Each row is a point on a landscape with many peaks, with its height.
A climber steps from a point to the highest of its 2 nearest points, and stops where none of them is higher. Distance is the straight distance between rows; heights are no part of it.
Mefa: -67 18 15 35 -25 -8 21 -34 9 31 -24 -19 -31 5 21 -16 -13 -4 -26 29 12 -3 20 43 23 62 -29 -11 -31 -26 20 2 11 7 -49 19 8 5 5 8 -38 10 13 -9 -22 -27 -25 22 -21  (h 263)
kob: 13 20 13 25 14 -6 -23 5 0 -4 11 2 1 -21 2 32 -5 8 -18 -4 21 22 7 17 3 -20 -28 -47 12 -6 -17 21 4 5 12 4 -12 -31 1 -27 -12 6 15 -12 -15 -15 -3 27 -39  (h 702)
zanef: 5 17 6 -7 -17 13 1 2 17 -6 9 22 23 34 6 22 31 6 45 -52 15 0 11 3 -2 -18 -30 -12 -25 17 -13 33 -34 -13 11 -38 34 -5 -12 -22 -22 -15 16 -15 -7 24 14 9 -7  (h 448)
vugal: 34 -33 -13 -3 37 -14 -8 5 -21 -27 17 -16 29 -8 -19 5 -7 -21 3 11 2 -14 -19 -5 -4 -51 48 -11 17 3 2 8 6 1 32 15 -30 4 -4 -3 29 15 -14 19 23 19 18 -6 6  (h 349)
fomiv: -23 8 28 3 -23 7 12 -1 25 9 5 -13 5 12 21 -29 16 64 26 7 3 -14 29 -8 13 48 1 33 -48 -15 36 -9 -4 -17 -66 -41 35 41 14 -1 1 -13 3 13 12 -5 -18 -13 3  (h 315)
fub: 8 9 7 -30 -3 36 12 7 -12 -13 12 -2 -25 -8 5 -37 -34 43 7 38 -24 4 -10 -66 -27 4 18 30 8 22 -23 -29 15 -24 -16 -21 14 23 11 6 44 -14 -17 7 21 10 -8 -7 51  (h 569)
zoke: -10 17 1 16 -23 -3 -2 1 19 34 4 20 10 16 1 -3 42 -35 7 -31 6 0 -5 25 7 -1 -39 -15 -3 21 -1 18 -38 10 22 -4 16 -22 2 -4 -30 11 5 -15 -22 2 17 5 -15  (h 775)
sab: -10 1 -18 -45 -18 -13 -2 18 48 -6 -2 15 0 -16 -3 0 21 -52 -7 -38 6 -13 -11 -24 -6 41 -22 53 6 -24 37 -13 -12 11 -6 -3 -13 -2 -32 17 -19 6 8 -21 19 -24 25 -44 -1  (h 363)
Demuv: 27 -9 4 7 -17 -24 11 -7 -4 -14 23 -46 9 -11 -17 -32 5 72 32 -6 8 41 22 32 -5 -50 8 -19 13 9 2 -18 -1 -9 -29 -2 -17 0 24 3 35 -30 -28 32 24 -28 -20 18 -10  (h 769)
nafum: 25 -5 -24 -24 -12 2 2 -3 -19 -13 -9 20 -16 -21 -15 -6 -17 -10 -8 -13 -13 28 -15 -26 -31 -25 11 0 25 26 -30 -28 3 -16 25 12 -12 -22 1 20 31 -6 -15 9 10 -8 5 1 35  (h 595)
Fud: 43 -12 33 -12 19 27 -1 12 -7 -32 6 22 -31 -25 23 1 -24 57 -44 -2 -33 14 28 -20 12 -2 -3 -2 15 -3 -15 13 3 -30 -14 -21 16 1 18 -18 5 -10 -30 9 -6 -21 -21 6 -13  (h 697)
Viriv: -41 20 -22 -27 -27 -10 15 -2 19 31 3 -35 16 16 -13 -31 -3 -3 35 15 22 -7 -13 -6 -27 28 5 36 -21 -4 24 -43 4 15 -27 1 -5 23 -5 15 18 -12 18 -6 16 10 -4 -12 42  (h 517)
bib: 22 -20 -18 -33 -17 -14 -1 22 46 -10 12 28 10 -18 -6 -15 39 -41 10 -39 -10 -14 1 -10 8 10 -1 49 11 -7 40 -4 -31 0 1 -4 -9 0 -15 14 -9 3 -13 -4 17 -20 26 -48 5  (h 384)
vubu: 29 35 11 -12 14 16 -36 -4 -7 -20 16 15 -8 -28 2 26 -32 -5 -22 6 13 32 -27 -37 -25 -24 -15 -39 51 18 -42 3 13 -11 39 3 -23 -37 -11 -24 19 1 13 -25 1 -9 10 8 -9  (h 186)
zug: -11 2 -13 -8 6 10 -11 -10 9 -11 2 -1 19 14 -9 10 19 -56 27 -18 16 -24 -22 7 6 -15 14 10 18 9 17 18 -26 7 42 3 -15 -1 -23 -12 -21 -9 2 -17 -3 22 27 -19 -2  (h 607)
piba: -17 13 9 -28 0 24 1 -6 23 -15 3 -5 0 2 10 -2 -18 19 13 -5 9 4 -5 -22 0 16 -6 26 4 -6 9 4 0 -17 -15 -16 -2 8 -14 -13 0 -23 6 -14 8 -3 -13 -5 1  (h 604)
gele: -18 -12 6 46 14 -15 10 -2 -43 13 8 -56 4 14 -15 -31 0 56 30 50 3 -7 13 35 10 -18 31 -25 -25 9 3 -18 28 21 -32 9 7 34 27 6 24 1 -1 37 6 24 -18 19 6  (h 111)
Kifo: -6 3 10 10 -4 6 12 -2 -7 -6 0 -8 7 26 -2 9 3 53 30 -18 9 7 32 17 8 -10 -7 -19 -30 4 -6 11 -4 -7 -26 -21 26 11 1 -2 -12 -18 3 9 -7 4 -18 24 -12  (h 381)
rez: 9 -15 -13 24 -3 -11 27 25 -67 28 -25 6 -20 21 -14 10 -14 26 -12 27 -33 -3 10 -14 -24 -3 16 -29 -40 6 -52 -40 29 18 -12 11 30 8 22 49 20 24 20 21 -7 31 -13 28 32  (h 372)
rin: 40 -8 6 11 1 -17 9 7 -35 -37 17 -35 1 1 -17 -14 -7 84 39 5 1 26 17 5 -13 -61 11 -29 -4 5 -25 -10 3 -9 -19 -13 3 4 18 2 34 -18 -18 30 30 2 -19 25 -9  (h 706)
nas: 0 28 7 -7 2 0 -26 9 28 11 26 5 -4 -20 7 -14 5 -23 -23 17 1 16 -27 -29 5 19 -45 -1 34 3 3 -1 -12 3 14 1 -17 -20 -3 -9 3 14 14 -30 -4 -13 10 3 -10  (h 214)
fidim: 8 23 -28 -10 -53 -21 -6 -21 -3 1 -7 -11 -11 -23 -17 4 -9 -8 0 -31 23 71 -10 17 -44 -24 -21 -31 46 10 -26 -38 13 -1 17 26 -36 -57 3 19 24 -21 -2 -1 12 -48 -1 17 24  (h 637)
Res: 0 15 8 5 -38 7 15 -1 8 11 -3 22 10 37 5 2 23 49 45 -51 6 16 34 10 -4 -6 -35 -20 -38 11 -19 12 -24 -16 -26 -45 51 0 10 6 -16 -11 13 -3 -6 2 -3 22 1  (h 411)
dob: -24 -2 27 -9 -18 14 26 -9 36 -8 -6 -3 -4 8 31 -11 10 40 6 -11 0 -14 28 -1 25 57 -3 38 -36 -24 44 12 -7 -23 -56 -34 21 32 -6 -13 -22 -18 -3 -1 6 -20 -19 -18 -17  (h 301)
rov: -19 3 4 12 -9 2 0 -12 31 11 1 2 9 16 6 -6 40 -39 16 -23 6 -20 2 32 17 5 -9 10 -1 6 29 26 -32 5 14 -7 7 -2 -7 -14 -39 -3 -9 -10 -19 7 15 -17 -22  (h 684)
fasa: 13 26 6 15 -23 4 -13 9 -2 26 0 38 -10 4 9 11 25 -6 -18 -33 0 26 -5 1 -8 -5 -61 -43 3 21 -40 12 -17 3 17 -5 24 -41 8 -7 -18 13 13 -22 -28 -13 13 24 -13  (h 666)
miz: 23 -18 7 16 21 -12 3 27 20 -4 26 -4 47 22 -9 14 43 16 35 -25 2 -25 22 15 18 -19 -6 3 -44 -13 26 33 -22 12 -13 -24 15 21 -5 -10 -12 10 6 5 -2 22 10 4 -30  (h 526)
Mesof: 40 -25 -14 0 -29 -32 20 0 11 -4 17 -25 4 -10 -13 -37 20 52 21 -26 -7 38 30 29 -13 -31 13 1 10 -3 25 -22 -11 -8 -37 1 -10 1 30 19 33 -25 -37 35 25 -37 -16 3 5  (h 718)
big: -20 15 -12 -33 -21 8 1 15 36 5 4 23 9 20 -1 3 23 -41 25 -31 3 -29 -12 -23 -1 32 -23 45 -15 -5 15 7 -23 5 5 -23 17 9 -29 2 -21 3 23 -24 4 20 27 -28 7  (h 382)
vif: 13 -21 -15 -10 20 -10 18 36 -14 -5 -3 9 23 12 -12 28 5 3 13 -1 -11 -38 4 -31 -7 3 14 26 -56 -24 0 0 14 16 -14 -10 14 29 -14 25 18 15 26 8 17 37 2 -4 10  (h 468)
dat: 4 -17 1 7 -14 7 19 19 -49 28 -28 23 -34 5 2 -15 -15 35 -34 29 -46 -1 12 -29 -16 26 9 -4 -32 6 -32 -40 24 3 -32 1 45 14 27 54 17 18 6 24 -4 12 -12 12 34  (h 360)
gam: 8 2 -23 1 13 -24 13 21 -16 5 26 -39 38 23 -29 -5 1 25 50 28 11 -23 -18 -11 -25 -36 18 -3 -40 6 -1 -26 3 24 3 -2 -6 32 10 3 45 10 19 10 25 51 14 9 34  (h 404)
Losi: -21 -24 -10 43 3 -19 0 -15 -37 29 -26 -23 -21 -9 -7 -16 -17 2 -31 41 -15 23 7 39 7 -8 18 -38 18 6 -9 -20 32 16 -4 50 -10 -14 30 29 10 13 -12 22 -17 -9 -22 25 2  (h 172)
mibi: 36 -4 29 -16 31 23 7 23 -6 -37 -2 30 -25 -23 21 34 -36 56 -35 -9 -21 4 27 -39 10 13 -13 9 -8 -24 -18 14 17 -29 -24 -34 11 -2 -8 -22 -3 -7 0 -13 -5 -18 -24 1 -24  (h 652)
roduk: -28 -1 39 23 -1 35 23 -42 -8 7 -32 21 -30 23 39 2 -6 -9 -33 2 -23 -28 15 40 42 38 6 2 -19 6 -4 44 -20 -24 5 -10 32 8 5 -33 -50 4 -40 6 -43 -9 -15 -10 -24  (h 474)
lev: -19 2 -29 -17 -20 -30 15 19 32 31 12 -31 37 14 -22 -14 26 -19 42 1 26 -21 -10 1 -23 15 2 35 -32 -13 39 -35 -9 32 -18 5 -5 26 -5 21 19 11 30 -10 21 20 7 -13 29  (h 480)
Liti: -8 11 5 7 31 -14 -29 17 38 9 34 -25 31 -15 -2 -12 18 -34 1 45 16 -19 -34 -22 17 13 -23 16 16 -16 44 8 -13 34 3 2 -37 8 -12 -10 -3 26 24 -29 9 7 16 -8 -25  (h 252)
Sefa: 39 -20 -14 -32 -16 -1 12 9 1 -14 3 25 -10 -20 -2 -16 -8 14 -3 -16 -25 22 7 -27 -24 -13 11 18 15 10 -7 -24 2 -20 -8 -4 -1 -1 9 22 31 -12 -29 20 21 -18 -4 -8 25  (h 632)
banok: -20 -10 18 49 0 1 13 -10 -48 30 -14 -5 -17 29 1 -8 -2 35 -4 29 -17 -10 28 35 12 -1 6 -38 -35 17 -22 -2 12 9 -20 6 39 17 35 17 -4 14 -4 29 -26 19 -16 33 0  (h 142)
Vot: -22 8 8 1 5 5 -10 -21 25 0 0 -7 -6 -11 15 -1 5 -32 -10 0 12 0 -7 32 21 8 -4 5 29 -4 28 22 -22 -1 10 5 -18 -9 -3 -23 -34 -13 -18 -14 -13 -17 0 -14 -28  (h 693)
Ripi: 7 34 -25 -8 -18 -24 -19 -4 5 -5 -12 -3 22 -19 -22 48 -1 -67 0 -25 36 28 -24 -3 -35 -11 -12 -24 28 -14 -11 -12 23 20 31 24 -47 -42 -31 21 2 4 41 -19 13 -21 23 0 1  (h 624)
mukif: -20 -12 23 0 21 14 18 6 4 -11 -24 22 -15 8 33 33 -18 6 -43 15 -16 -28 13 -20 29 66 -15 32 -38 -44 11 16 18 -3 -31 -16 17 18 -24 -7 -33 8 18 -13 -11 -3 -18 -7 -22  (h 570)
lener: 0 -18 23 -17 25 41 0 -5 -17 -22 -20 39 -32 9 27 14 -19 -17 -42 11 -39 -38 -3 -21 22 21 28 28 6 5 -16 27 3 -19 24 -1 19 15 -9 -19 -21 8 -25 4 -22 19 0 -21 10  (h 416)
kuz: 15 11 -6 -18 0 6 1 6 -19 -4 16 -17 -16 -8 -12 -27 -35 31 9 49 -13 20 -29 -49 -33 -17 9 1 11 19 -29 -34 16 -7 -5 1 -5 1 15 12 57 4 -7 1 27 15 -6 10 41  (h 540)
Duz: 4 28 -18 15 -15 -20 -25 -12 2 13 -11 -8 18 -8 -15 34 11 -52 4 -20 38 27 -17 21 -18 -23 -14 -43 32 0 -12 3 9 14 42 32 -36 -46 -15 1 -13 2 25 -18 -8 -11 18 12 -13  (h 630)
gimi: -22 -6 -8 28 -13 -7 -5 -36 -2 11 3 -45 0 -3 -6 -34 2 0 16 8 27 30 0 60 10 -30 20 -22 35 25 17 -2 1 -6 11 28 -28 -17 21 -10 5 -23 -31 15 -7 -19 -9 11 -1  (h 76)
zala: 10 24 -28 -36 -27 1 -14 4 20 4 8 22 6 -6 -13 -6 15 -55 13 -42 13 12 -34 -19 -29 -10 -21 12 32 20 -14 -15 -15 0 41 2 -20 -27 -21 10 10 -4 9 -17 14 -9 37 -19 23  (h 524)
Sif: 27 -17 -16 -30 -36 -18 25 4 6 -9 -4 -6 -15 -23 -11 -26 -4 46 1 -19 -12 43 25 -4 -24 -6 5 19 9 -16 15 -37 12 -15 -47 1 -2 3 22 38 34 -26 -26 29 34 -45 -25 -7 16  (h 674)
Geza: 4 12 23 -15 31 24 -14 14 27 -25 35 -1 33 17 8 9 11 15 30 -3 10 -30 -7 -22 23 -6 -13 15 -14 -2 16 43 -24 -7 6 -44 15 20 -19 -47 -12 -4 13 -19 0 36 12 -4 -24  (h 516)
kune: 38 -19 8 -19 -1 15 14 8 -14 -16 12 9 -20 -10 6 -34 -8 45 0 15 -37 5 8 -32 -10 -16 31 21 3 15 -13 -19 2 -24 -19 -18 17 21 20 7 40 -12 -41 29 18 -1 -10 -8 31  (h 599)
Gufa: 0 6 -15 -4 -2 -14 4 15 20 3 26 -28 46 17 -15 -2 17 16 55 -2 22 -13 -14 -9 -15 -14 -11 15 -27 -6 15 -8 -11 15 -11 -13 -6 21 -7 -4 21 -2 29 -9 26 27 6 8 5  (h 439)
bife: 23 13 -20 -36 -27 1 -12 -11 6 -3 11 12 -1 -16 -13 -22 -2 -31 7 -22 2 24 -28 -18 -29 -28 -5 -1 52 34 -18 -25 -16 -10 39 12 -24 -35 0 8 31 -2 -11 -4 15 -16 21 -8 34  (h 559)
Kepak: 26 -11 0 5 25 -20 2 30 4 -21 20 -8 34 -6 -11 35 9 34 13 -14 7 -5 14 -9 6 -14 -14 -3 -30 -34 9 12 7 13 -21 -15 1 8 -11 -5 5 8 26 -3 12 4 -11 18 -29  (h 586)
guv: 16 -6 41 -19 21 42 0 -10 5 -30 -3 25 -35 -24 38 -7 -32 36 -51 -5 -27 2 17 -5 28 13 9 18 24 3 -1 25 -6 -40 -4 -25 6 -3 8 -42 -18 -22 -43 -1 -15 -20 -19 -22 -17  (h 751)
Bug: 7 -9 27 -8 38 14 8 21 0 -26 -11 15 -14 -10 27 35 -33 27 -41 4 -10 -14 14 -31 21 34 -9 20 -18 -43 1 21 18 -11 -26 -22 6 7 -18 -16 -17 0 18 -21 -10 -8 -21 -3 -22  (h 609)
nefa: -13 -4 -34 -28 -38 -5 13 3 -5 31 -20 21 -3 15 -14 -16 16 -35 17 -27 -8 -6 -5 -1 -36 4 4 24 -14 16 -15 -35 -7 9 9 10 13 -2 0 40 4 6 6 -6 1 10 21 -18 57  (h 433)
pifur: -3 2 13 22 20 -2 -16 -1 3 -7 11 -16 3 -12 6 0 -3 12 -10 16 14 8 7 19 18 -14 -10 -23 19 -2 4 17 0 2 2 4 -14 -7 11 -24 -9 -4 -3 -2 -7 -12 -11 13 -27  (h 798)
Lopet: -9 -16 -38 18 5 -19 23 17 -53 26 -30 -7 8 31 -25 32 -7 6 10 9 -8 -14 4 7 -25 -16 22 -25 -50 -5 -31 -26 25 29 0 22 22 18 5 46 11 14 27 13 -1 39 -9 23 25  (h 402)
giref: 4 -11 -13 -3 22 2 -4 13 -2 -7 3 19 28 17 -14 28 15 -44 17 -14 7 -36 -11 -4 3 -17 14 9 -12 0 2 20 -11 11 36 5 2 9 -22 -1 -10 11 9 -4 -4 34 25 -9 1  (h 554)
kez: 8 -22 -31 11 6 -32 26 36 -30 20 -16 -5 20 18 -23 29 4 15 6 6 -11 -18 8 -11 -21 -1 7 -3 -59 -28 -8 -28 21 35 -24 10 16 22 1 44 22 23 33 10 11 35 -9 13 14  (h 432)
Vumig: -39 -8 21 63 4 -12 13 -13 -54 35 1 -38 -5 28 -3 -25 5 48 21 52 -8 -20 22 50 19 11 16 -36 -50 9 -8 -10 22 17 -35 8 31 31 35 12 1 17 6 37 -17 23 -12 30 -1  (h 127)
musu: 29 -41 -15 18 47 -30 -22 3 -1 -21 22 -31 34 -21 -21 -6 7 -33 -7 29 5 -13 -17 14 21 -41 51 -9 36 -10 35 12 7 16 27 24 -49 5 6 -7 26 17 -16 12 18 7 15 -14 -14  (h 327)
zuge: -9 -14 21 19 1 22 23 -14 -11 -3 -7 -6 3 20 9 -15 11 37 22 -2 -12 -16 30 29 22 3 30 5 -31 7 12 13 0 -10 -25 -17 33 38 19 -3 -7 -10 -27 30 -10 11 -12 4 1  (h 355)
buso: 3 -17 5 6 -7 19 12 7 -33 13 -26 36 -35 10 12 3 -4 17 -31 8 -39 -6 16 -15 2 21 12 -1 -21 10 -34 -5 13 -8 -14 -7 38 10 20 26 0 16 -10 15 -19 10 -11 12 21  (h 377)
gav: -6 19 2 -11 -13 2 -18 -36 23 -7 14 -31 -10 -36 1 -20 -16 -10 -10 -11 36 46 -9 35 0 -15 -3 -21 83 13 11 -4 -7 -19 19 16 -48 -36 3 -25 -3 -37 -19 -11 1 -47 -12 2 -18  (h 56)
vepob: -57 -2 3 48 -1 -22 15 -31 3 28 -29 -7 -21 1 11 5 -7 -34 -45 23 8 -1 13 55 24 38 -13 -24 -12 -27 25 18 14 14 -21 36 -4 -4 2 6 -43 20 5 -7 -31 -28 -25 18 -33  (h 240)
tesi: 16 -6 4 17 54 -31 -30 28 25 -9 31 -22 38 -23 -6 19 -1 -21 -17 39 18 -16 -17 -21 16 2 -14 -2 3 -39 35 17 9 33 -3 7 -39 8 -10 -9 6 32 38 -19 11 10 10 1 -37  (h 274)
Biri: -19 -14 -1 35 -21 -1 15 -15 -43 32 -25 -11 -28 13 -2 -16 -5 28 -5 14 -14 21 26 32 1 3 4 -35 -14 16 -27 -20 13 2 -19 18 22 -6 35 31 0 -1 -10 24 -20 -8 -22 28 5  (h 155)
muv: 9 19 -29 -10 -36 2 -10 -31 -14 3 -17 -3 -18 -13 -8 -2 -10 -38 2 -22 19 51 -26 15 -36 -28 7 -28 61 28 -31 -25 11 -12 50 28 -37 -52 0 11 16 -22 -9 2 5 -31 10 4 23  (h 583)
susot: 55 0 5 5 23 -26 3 23 -20 -41 27 -18 21 -8 -22 29 -8 69 26 -9 4 19 15 -18 -13 -51 -3 -27 -26 -25 -21 4 8 0 -18 -22 -3 0 -5 -1 28 -6 7 13 26 -2 -17 23 -25  (h 645)
rebul: -10 -34 -42 -38 -33 -9 23 5 -5 12 -32 24 -14 6 -18 -3 8 -41 0 -32 -16 -11 11 6 -29 19 29 41 -14 -5 3 -36 5 3 -1 25 9 8 -5 48 -1 1 -10 15 8 -2 13 -34 46  (h 458)
nutid: -35 27 -17 23 -11 -9 -18 -28 -4 23 -32 -4 -4 -3 -3 22 -8 -70 -17 3 28 24 -24 31 -7 -8 -8 -42 34 10 -9 -1 10 15 43 48 -26 -39 -10 2 -19 -1 20 -19 -24 -13 6 10 -12  (h 733)
kasa: -36 2 24 13 -15 -2 24 -16 25 7 -21 -6 -23 9 32 -1 0 13 -27 3 3 -2 28 22 26 65 -19 15 -31 -38 33 7 -2 -8 -56 -6 13 16 2 -1 -36 -3 -5 0 -12 -30 -24 -5 -25  (h 285)
sirek: -45 12 -8 14 0 -5 -14 -31 -4 20 -40 0 -27 -16 -1 10 -27 -68 -50 21 8 11 -20 28 3 22 -5 -22 39 -5 -4 2 16 11 24 45 -27 -30 -9 5 -35 2 2 -17 -26 -19 -8 4 -8  (h 629)
dared: 6 11 25 -36 13 51 -4 -20 8 -33 -6 32 -45 -20 33 2 -47 3 -44 -6 -14 2 -8 -26 13 22 6 32 42 9 -14 20 -7 -40 16 -14 0 -11 -12 -45 -21 -26 -30 -17 -9 -17 -8 -27 -3  (h 698)
zabev: -39 0 -6 48 1 -31 -3 -8 -3 42 -17 -15 -6 0 -8 0 8 -36 -30 30 10 7 0 47 13 14 -23 -36 -6 -6 10 -2 13 28 -1 43 -10 -23 13 23 -20 26 16 -4 -26 -13 -5 21 -23  (h 215)
kuzop: -27 2 24 22 -31 5 21 -22 12 18 1 -20 3 20 10 -33 16 63 40 -3 0 -1 40 34 14 31 8 6 -40 -3 26 -4 -12 -15 -59 -27 36 32 21 0 -16 -21 -10 27 -3 -10 -15 3 1  (h 331)
Vem: -15 3 7 17 -3 0 -15 -43 2 -5 6 -44 -13 -22 1 -27 -20 14 0 15 36 46 2 53 11 -28 10 -34 61 15 12 2 1 -12 7 22 -40 -28 17 -30 2 -38 -29 0 -5 -35 -25 15 -24  (h 65)
gil: -2 21 -2 4 22 -8 -36 2 27 13 30 -17 15 -16 0 -17 19 -49 -4 30 17 -14 -37 -15 13 -9 -20 0 46 6 30 9 -22 17 31 7 -40 -11 -7 -16 1 14 9 -27 4 4 25 -6 -19  (h 233)
dal: -17 30 18 -18 20 29 -20 -1 22 -23 27 -7 13 7 13 2 -14 0 17 17 14 -18 -26 -34 11 9 -10 18 7 9 3 23 -13 -10 8 -24 -3 15 -20 -41 -4 -9 8 -25 5 27 6 -3 -7  (h 558)
rabi: 33 -21 9 -14 4 9 5 26 22 -12 6 53 14 9 4 11 35 -4 6 -48 -24 -29 16 -13 18 -3 -2 29 -24 -1 10 33 -33 -13 9 -31 34 8 -8 -9 -21 11 -13 -2 -7 11 22 -31 -9  (h 434)
gikep: -5 -21 -22 -8 25 -1 0 22 -17 1 -6 16 21 20 -16 26 0 -35 15 5 -10 -46 -15 -20 -5 -7 30 25 -35 -3 -8 0 6 20 19 6 8 31 -20 13 10 20 16 1 10 53 18 -12 25  (h 506)
sefas: -11 -17 -10 57 15 -38 -15 2 -28 36 -15 -17 -3 -10 -11 -4 4 -19 -36 37 -10 13 4 41 8 -11 -2 -48 8 2 -9 -8 26 32 13 52 -16 -22 26 19 7 33 8 15 -23 -4 -7 33 -19  (h 191)
lilav: -24 -5 -2 31 0 -16 6 -11 -10 17 13 -67 17 3 -9 -45 1 42 36 47 15 -3 6 38 9 -4 27 1 -5 5 27 -27 16 19 -32 18 -14 35 27 0 29 -7 -5 31 16 3 -17 13 11  (h 99)
Revo: 2 27 -26 -17 -28 -14 -7 -8 -12 -8 -25 4 -8 -23 -16 42 -23 -15 -11 -31 23 52 -4 -4 -45 2 -15 -22 23 -13 -26 -22 35 2 8 21 -24 -42 -25 27 4 -13 23 -5 3 -34 -2 12 8  (h 717)
Zabal: 24 36 14 -16 14 11 -30 9 20 -12 24 12 -5 -34 8 10 -29 3 -25 -1 8 26 -17 -35 -7 1 -39 -13 42 -3 -14 6 -3 -8 16 -13 -24 -25 -13 -28 1 -1 17 -30 -1 -23 6 6 -20  (h 200)
petul: 36 -18 9 -32 5 -4 3 26 39 -24 15 26 16 -11 5 7 26 -5 -3 -36 -7 -13 10 -26 14 7 -7 39 -3 -26 35 16 -22 -6 -12 -20 -3 8 -17 -9 -5 -1 -3 -5 10 -17 10 -30 -18  (h 406)
fep: -11 21 20 -34 -5 45 0 -6 15 -16 -4 19 -33 -4 29 -13 -33 27 -13 3 -14 7 -8 -48 4 31 -15 30 13 5 -11 5 6 -32 -11 -28 13 4 -8 -18 -5 -25 -6 -18 0 -9 -15 -13 14  (h 646)
Zaz: 3 24 -17 -22 3 4 -27 -3 20 -10 16 4 23 4 -16 12 13 -63 37 -24 32 -14 -44 -23 -11 -19 -4 8 30 11 5 12 -27 9 56 0 -29 -15 -34 -13 1 -5 23 -25 17 21 41 -19 1  (h 553)
Kori: 21 30 22 28 1 7 -22 1 1 11 2 27 -9 -13 18 30 10 -6 -34 -25 11 24 4 20 7 -17 -43 -52 16 12 -30 32 -16 -4 34 2 8 -47 8 -30 -31 2 8 -17 -32 -16 2 20 -37  (h 625)
Beker: -24 -15 27 20 17 21 22 -19 -10 -6 -31 20 -15 34 38 26 -6 -9 -21 5 -21 -49 16 16 45 53 6 25 -49 -26 11 42 -2 -7 -12 -15 32 27 -19 -19 -52 12 -9 1 -31 12 -13 -11 -21  (h 520)
Dola: 23 -13 -19 -3 21 -19 8 5 -31 -24 10 -20 20 13 -28 13 -11 13 38 8 1 -3 -18 -18 -29 -55 44 -8 -10 9 -14 -14 10 7 19 2 -12 16 1 1 43 -1 -1 19 33 38 7 6 28  (h 375)
vud: -23 10 -18 -9 -46 7 20 -8 0 54 -7 17 5 39 -7 -38 37 -18 41 -26 -6 -17 5 20 -28 0 11 8 -23 37 -13 -28 -27 -5 12 -6 36 4 19 16 -3 4 -5 7 -12 25 26 -13 60  (h 405)
geso: -17 -7 -13 -4 3 -6 -12 -8 -5 5 -37 27 -25 -25 0 25 -19 -64 -51 1 -11 5 -16 5 0 21 6 3 33 -7 -7 -10 23 8 27 37 -18 -21 -14 17 -21 11 4 -7 -16 -13 4 -5 -1  (h 567)
kam: -36 16 5 -14 -5 14 9 -16 19 3 13 -36 6 6 3 -34 -10 18 31 23 16 2 -5 -5 0 16 8 29 0 3 28 -14 1 -4 -28 -6 -9 23 -1 -9 12 -24 -2 -1 13 3 -9 -5 16  (h 561)
Gimig: -14 -23 -23 -25 11 6 -7 2 -9 -5 -29 35 -23 -12 -2 15 -6 -67 -35 4 -22 -26 -25 -26 0 29 19 38 12 -3 -7 -9 11 9 31 26 -6 0 -22 24 -13 21 -1 -7 -9 9 11 -29 25  (h 519)
Fafa: 8 -20 9 -7 7 29 0 7 -14 2 -12 30 -22 3 16 -12 1 -1 -24 14 -41 -28 3 -19 12 16 21 23 -7 14 -10 3 0 -11 5 -4 29 24 7 2 0 15 -21 17 -11 21 3 -8 20  (h 396)
sunap: -5 -14 -22 -40 -24 9 8 8 5 -5 -33 43 -30 -7 5 12 -6 -34 -20 -28 -22 -8 3 -24 -13 34 3 43 -10 -7 -9 -17 11 -8 -3 7 11 -1 -16 35 -10 1 -3 -2 -1 -13 8 -27 30  (h 485)
Zoku: -26 -12 0 26 0 -8 0 -32 5 2 14 -66 7 -9 -3 -48 -2 27 22 38 24 13 4 53 16 -10 36 -2 25 6 35 -11 16 2 -23 21 -26 22 14 -15 19 -25 -25 20 8 -19 -24 5 -4  (h 88)
Lel: 0 -15 34 -1 4 37 11 -13 -15 -7 -32 52 -37 12 37 17 -15 -3 -57 -8 -42 -23 16 0 30 36 0 15 -15 6 -21 30 -6 -25 12 -17 37 -1 1 -22 -42 9 -27 0 -38 -2 -10 -14 -11  (h 441)
Kani: 7 7 13 1 6 11 -2 18 24 -1 29 2 37 34 1 6 38 13 47 -25 11 -25 8 -2 9 -11 -22 3 -29 8 9 35 -28 -3 1 -41 29 15 -8 -26 -10 1 17 -11 2 31 15 4 -13  (h 483)
Duzi: 25 -18 -8 18 46 -35 -31 6 18 -16 21 -27 51 -23 -22 17 12 -44 -5 16 23 -9 -16 12 20 -26 24 -14 27 -27 44 16 2 31 21 19 -58 -9 -9 -11 5 23 13 -7 20 -2 16 -9 -39  (h 303)
zovu: 9 3 4 -28 -6 12 -7 24 27 -13 1 52 10 17 6 7 38 -31 16 -46 -10 -42 -8 -29 17 18 -20 40 -18 -2 6 28 -36 -4 20 -37 26 6 -29 -9 -27 10 6 -19 -5 17 32 -37 -3  (h 408)
tomil: 45 11 13 0 37 5 -38 8 -25 -31 24 14 -3 -28 0 18 -26 4 -33 29 -6 15 -24 -40 -17 -43 1 -46 41 21 -47 9 13 -8 48 8 -14 -34 10 -24 30 19 -5 -1 8 7 15 17 -9  (h 173)
kif: 20 6 15 -1 45 24 -31 -4 -25 -39 26 -13 4 -7 0 10 -28 14 -4 31 12 -2 -17 -22 -1 -41 17 -32 32 24 -31 24 8 -12 36 2 -6 -8 5 -36 17 2 -15 3 11 26 7 13 -3  (h 160)

Two climbers start at each pair of points below. Name the first point that both come to, or write never.
tesi and dal => piba
rebul and lev => never
Lopet and nefa => never

Where does a climber stop that starts at each point below?
tomil => guv
Lel => guv
Gufa => guv
rez => zug
kif => guv

Call two points neighbours if one is among the 2 nearest of the other. Go from one point of each pair to the other, from neighbour to neighbour, staying as high as possible. Name the lowest point that can't be avoided.
pifur and zoke => rov
Revo and Sefa => bife
zug and Demuv => zala
Sefa and guv => Kani
nutid and Revo => Ripi
